Points, in no order, along strands that fork, close into loops and pass close to each other.
Two points are linked if the straight distance between their rows is under 78.6. Some points are linked to none.
pufa: [  9  28  13 -27  29 -11  10   7  28  34   1 -29 -21   3  -9   8  20 -16
  -6  21 -11  -7]
Siku: [-24  17 -19  -6  -7  48  -8   6 -41  -3 -13  18   8   5  -6  12  -4   3
  31 -33   8 -10]
rubor: [ -8  55  20  14   8   9   1  -8 -47  42 -17  42  -8  19  16  -7  16   5
   9   0  -1 -32]
tuzo: [ -6 -26 -17 -16 -17  12  -7  -3  11  25  -4  -7 -22  -5  13  15 -10  -4
   5   3 -20  24]
zof: [-24  34  -6  45  -1  20  -9 -21   7   8 -24  26   1  34  21   6  20 -26
  49  -7  11   8]
pil: [ 45  -3  26 -17  34   5   0   3  19  24 -15   3 -41   1  22  -3  12  14
  -9  24 -29  32]
gab: [-19  24 -16 -21  -6  54  11  11 -23  -3 -14   6  12  -1  31   6   3  25
   7  -6  30  -1]
Fizi: [-18   4 -21 -11   4  19 -25  -1 -18  -7   4  -5  22  -7 -17   9 -27 -15
  33 -54  -4  -5]
gutav: [ -9 -12 -24   3  -9  32  56  -8  22 -11  -8   5  -3  10  36 -19   2  -4
  -6  20  23   2]
kuf: [ 11  39   2  18 -12  -2   5  -9 -41  -5  33  30  13  -3 -33  33   3 -17
  22  -7 -14 -17]
tuvif: [-10  -6  13  48 -34  -5  19 -31 -44  -7  25  73  14  15   0 -23  20 -18
   0   9  19 -13]
Fizat: [ -6 -26 -38   8 -21  11 -16  35  26 -21   0  -2  21  11  15  -2 -27  37
  -1 -10   7  -7]
zofe: [ 29   5  17 -23  28  24   2  -7 -15   8 -30 -17 -37  -5  19 -25  14  36
 -25  28  -7  33]
Gavi: [-19  27  12 -11 -18  23  12   4 -55  22 -29  21 -26  -1   9  -2  32  29
 -10  13  22 -10]
Limed: [ 31   1  -4 -35   7  31 -26  28 -15  24 -12 -34   0 -14  -8 -24  21  17
 -32  10 -24  30]
Kago: [-12 -17 -25 -11   6   1  14  43   6  13 -11 -23   1   1 -18 -22  14   8
 -20  -2   0 -29]
nafu: [ -3 -34   9  32  11 -53 -32 -20   6 -12   7  -6  31 -25 -30 -15 -18  13
 -14 -21 -20   5]
Sonut: [ 10 -30 -15 -25 -12   7 -42  20  15   7  -7 -14  -8   2   2  13 -11  25
   4  10 -17  38]
los: [-10  42 -11  12 -20  41  37  13 -20  38 -24 -21  -6  10  21   3  29  17
 -33  34  26 -18]
tesa: [-13  24  -6  15 -14  -9  24   7   1  20 -14  -1 -10   9 -20  15  20 -34
   2  25   6 -27]
difol: [  5  15   9  17  18 -19 -19  -1  33   7  28 -13   3 -14  -8  25 -14 -36
  19 -51 -24  15]
rir: [  8 -14 -20   3  -8   8  12  27  13 -53  15  12  14  10  20   8 -21  28
   2 -14  22 -20]
vena: [ 26  20 -16 -16 -13  46   0  54 -19  34 -16 -43   3  -1   3 -16  15  31
 -37  14  -2   6]
rov: [-19  23   8  36  15   8 -13 -51  -2  28  -9  34 -20  19  28   6   5 -13
  46  -1 -16  12]
Tele: [ 28  28   7   5  33  17  18   5  19  20 -17   5 -37   4  40 -16  -1  -2
  -6  -6 -19  13]
lib: [-23 -24   1  25  23 -40 -17  -6  30 -36   2 -25   9  -3 -22  -9 -23   9
   0  -6  -3 -11]
Dif: [-18   8  -5   7  16   9  38 -25  -8 -13 -10   7 -26   4  -4 -22  -2 -12
   8  -7 -10  -5]
rapan: [ 36 -10  31 -24  11 -21 -18 -19   4   3  19  12   6 -29  -4   7   0   7
  -6 -13 -27  22]
razaz: [ -6  11 -10 -22  26   5 -14   0   8 -16   6 -31  29 -13 -27   6 -26 -38
  22 -52   2 -12]
keme: [ -2 -21   4  -7  33 -22   2  18  57  -1   2 -59 -23   6  -5   1   1  -1
  -1   8   6  -1]
Dake: [ 36  35  20  20  40  -8   2  -7  32  -8  10   7 -29   1  29   5  -8  -6
  19 -20 -24  12]
Palo: [ -6  36  14  -1 -20  37  19  -3 -37  29  -9  51  -3  17  28  -6  22  -9
   2  14  14 -10]
Kup: [ -8 -48  -5   6 -31 -27 -31 -11 -13 -39   1   5   5 -20 -13 -18 -38  37
 -22   1 -13  -1]
bup: [  8 -21  28 -33  -2 -30  -8 -17  18  -8  32  20   3  -9   7   9  -7  19
  -3   7  -2   0]
vad: [ 17 -35   3 -51   0   2 -49  45 -27  -2   9 -20  22  -6  -1 -19 -13  38
 -39  13   4   3]
Zez: [-25  32   8  38  -9  11  -7 -50 -29  41  13  53   5  13   7   0   9 -19
  29   8 -10   9]
nozen: [  4 -22  29 -34  37  11 -18 -13 -21   0 -30 -16 -25 -11   3 -41  20  37
 -11   6  -3  27]
fuzeg: [ 21  24  -8 -29  27  48  29  10   8 -18  16 -27  -1  -8  26 -10 -22  11
  -8 -20   9  -8]
dosan: [  2  -9 -39  18 -31  19  51  18  -9  -6   0   7 -28 -11   2   5  -1 -39
 -15  12   0   6]
rila: [-27  -8   6  37   3 -35 -21 -30   5  13  15   5  17 -20 -24  12  -1   0
   9  -7 -15   4]
ridu: [-30  -4   3 -25  13 -14  14 -21  30  25   9 -12 -20  14   3  17  15 -29
  16  16  -4 -13]
Gib: [  0   7   9  -8  -7  14  14   9 -29  -1 -14  14  -1  -9  -4   7  14  25
  -8   0  17  -2]
rup: [-21 -15  12  -5   8 -27 -34 -16  10  29 -10  -5   3 -13 -38  13  10  10
  18   9 -23   9]
geku: [  2 -35   8  -3   1  -9 -56  -9   1   9 -23   4  -2  -5 -12  10   2  39
   5  15 -15  24]
maku: [ 19 -37 -17 -37  23  -4 -19  24   7  -9  -4 -66  33  -1   0 -40  -5 -16
 -40 -17   8  -4]
Mazak: [-13  -4 -15  14 -28  12   3  -1  11 -27 -27  16  18  17  11  24  -2   3
  17   9  43   6]
delu: [-13  30 -14  21  -9  30  -6   7  18   7 -16  17  14  31  19  20  15   0
  29 -11  30  -3]
Metol: [ 18  39  24  12   4 -20 -23 -26   6  10  36   2   5 -18 -23  35 -17 -41
  24 -22 -32   6]
vakeg: [ 41 -21  -6 -33   7  19  -4  33 -10  -7  -8 -52  -9  -2 -27 -10   2  -2
 -39  30 -15  38]
Mosi: [ 24  40  -6  28 -28   5  41   3 -16  23  15  21 -31  13  13  11   4 -71
  -1  11  -3 -11]
sozil: [ -8  -4   0  48  23 -36  20   5  37 -35  21  -7  -9  16 -11   7 -10 -10
  13  -8   5  -4]
zor: [-34 -27 -34  -4 -34  23  44  12  34 -14  -7 -14  10  27  20  -9  -8 -16
 -22  22  37  -8]
lofen: [-18 -34 -14 -15  13 -30 -44  14  39 -10  -3 -30  28  -1 -10  -8 -21   2
   5 -18  -2 -23]
nurit: [  7 -17   3 -57  16   6  -8   6 -14   7   2 -14  35 -15  18 -35  -9  17
 -18 -43   7 -20]
Diro: [  0  19  11  30 -11  -4  38 -16 -34  14  24  51  -2  24  -3 -17  24 -34
  15  13   3 -26]
Fibem: [-14 -29   2 -32  27 -17 -23  16  -2  -7  -3   7  22  -3   7 -30  -3  40
  -5 -31   9 -26]
Ver: [-31 -11   3  79 -20  -8  -8 -29  -1   1  -3  41  21  20   2  -6   3 -26
  28   3  21  32]
milu: [ 24  30  11 -26 -10   3  17  13  19  39  -1  -6 -30 -10   4  20  16 -17
 -10  37 -16   7]
kerip: [-22 -41 -19   3 -19  -5 -10 -18  13  -7  -2  11  -7   1   1  29 -31  -7
  10   7  -6  32]
Popud: [  8 -43  10   3 -13 -41 -49   5 -13 -11 -12   1  10 -14 -35  -1  -6  41
 -19  25  -6  11]
Sus: [-14   0 -16  -7   2 -16  25  27   5  17  -4 -19  -8  -6 -36  10  -2 -19
  -1  -2   0 -31]
Kada: [ 20  36  22  -3  -6 -25  17  -8  -1 -15  36   0   3 -11 -17  39  -6 -33
  19  -1  -9 -12]
mifof: [ 29  35  10   8  -7 -13  27  -5  -1  35   6  16 -42  -7   3   6   7 -35
 -14   9 -35  -4]
tusoz: [ 14  28 -20  25 -17  21  41  10 -21  -8   7   7 -26  -6 -12  18 -12 -42
  13  -9  -4   1]
Fevur: [  4   0  -7   0  -8  31  49 -13   7 -10 -38 -17 -34   5  18  -6  13  20
 -15  33  17  20]
danev: [  7 -12 -25   4 -46  19  45  21 -13 -24   6  22   4  -8 -11  17   2 -19
 -21  11  29 -18]
miz: [ 25 -23  14 -55  -9   7 -27  17 -40 -13  -8 -21  10 -28 -24  -8 -13  25
 -23  -6  -6  11]
nuge: [-11  13 -14  55 -11 -13   6  -9  -2  -3  -1   5  -2  13 -16  33  -6 -29
  33  -3  -4  20]
meda: [ -4  -8   8  -6  22  -2  -7   5  27  -8  40 -14  20  -7   2   4 -26 -31
   6 -40  -7 -10]
Mure: [  8 -20  -2 -10  -6  -8  -5  23   9 -28  37  11  20 -13   6  15 -33   4
   8 -32  -7 -16]
Rom: [-15 -33  -9  28 -32 -15  13  -3  25 -40 -30  15   1  19   3  -9  -5   2
  -7  27  29   0]
Rin: [-25 -43 -20  33 -21 -23  -3 -22   1 -46  -1  14  -3  -5 -10   9 -42  11
   0  -5   2  12]
Pim: [ 21  35  20  30  -4  -9  14  -9  20 -10  24  28 -21  18  32  22  26 -23
  19  14  12  15]
nesu: [ -8 -38  19 -24 -14  -9 -33  23 -40  11   4   4  10  -3  -9 -22  16  46
 -30   8   0 -17]
zev: [ -6   5   8  81 -16  -8   5 -35 -37  -8   5  62  17   8   2 -21  24 -12
  19   3  12  24]
Zefot: [-24 -27 -22  -1 -15 -14  20  -2  37 -30 -14 -18  -4  26   3   4 -11   9
  -6  39  22 -17]
ludug: [ 27  -4  11  -9   1 -11 -11  12  -5   5   0 -14   8 -24  -7  -7   0  -3
 -16 -32 -23   2]
ligef: [-26  32  -1   6   5  -4  21 -24  14  17   2   9 -25  32  10  21  16 -48
  25  18  11  -9]
pafeb: [ 31 -33  -6 -24   6 -24 -17  30  -1 -23  -3 -32  24 -19 -28 -34  -4  -5
 -37 -28  -7   4]
Sudu: [  8 -16   4 -36  21 -17 -22  14  39 -24   6 -25  23   5  11 -17  -7  22
   0  -7  13 -27]
nezi: [  2  31  25   0  30 -21 -26 -17  12   8  32   8  30  -5  -6   6   9  10
  31 -27  -6 -17]
dur: [  9  -1 -23 -10   7  33  37  33  -7  11  -7 -28  -7 -16  -2 -24  12  18
 -30   2  -1   3]
difo: [-23  35  -4  59 -13  -3 -22 -28  -2  -1  -5  16  23  21 -12  20  18 -34
  47   2   8  16]
rop: [  6 -19 -11 -29  38  -1  13  13  42   0   1 -68   7  -7   6 -29   1 -10
 -20 -16   2  -4]
siv: [ 11  23  19  33  27 -29  15  -4  32 -17  41   8 -25  13  24  19   1 -19
  17 -15  -2   5]
ket: [ 10 -10  30 -49  14   7 -26 -12 -40 -12 -24 -13   0 -19  -8 -18   5  50
 -14  -3  10   6]
tigit: [  1   0  -8 -59  10  35   7   4   1   0  10 -10  11 -20  21  -5 -11   5
  -7 -16  -4  -7]
Ronep: [-16  40  20  13  -8   7  -7 -26 -48  20   6  47   4   0 -10  10  10  -6
  19   3 -25  -5]
modo: [ 20  27 -14  -2 -15  35  35   4  -4  23 -26 -18 -25   6  13  -4  17  23
 -32  55   7   3]
zagos: [ -8 -25   9  16 -23 -31 -29  12 -27 -16 -16  11   5  -5 -21  -8  13  62
 -15  10  11 -21]
Bebeg: [-15 -23   8 -41  -2 -23  -7 -14  23   9   6   7  -6  13   8  18  15  16
   6  35   8  -8]
lar: [ -8 -17  31  -4   9 -48 -42 -38   9 -25  11 -21  56 -31 -17   0 -41   3
  -7 -15  -7   5]

How many points has the smallest loop of links through each point below? Write none if it is on no loop.
zofe => 18
Fizi => 14
Rin => 7
delu => none

A tip is a point with one link. Name the tips that can be reached along the links from each point below, in the order of the rows.
Fizi => Fizat, los, Diro, nuge
pil => fuzeg, Pim, lar
Bebeg => keme, vakeg, danev

A fork is a point with three links, a tip a point with one. Leave the first point through the second and follow the links. Name the first fork or tip that comes.
Tele; pil => Popud
zagos; nesu => siv
keme; rop => ridu
modo; Fevur => zof

Name the points in between on the shortest way along the links from the first point to the second, in order.
pafeb; danev => ludug, rapan, bup, Bebeg, ridu, pufa, milu, mifof, Mosi, tusoz, dosan
Zefot; Diro => Rom, Mazak, delu, zof, difo, Ver, zev, tuvif
delu; Gib => zof, rov, Zez, Ronep, rubor, Palo, Gavi
fuzeg; kerip => tigit, nurit, Fibem, Sudu, lofen, lib, nafu, rila, rup, geku, Sonut, tuzo
difo; meda => zof, rov, Zez, Ronep, kuf, Kada, Metol, difol
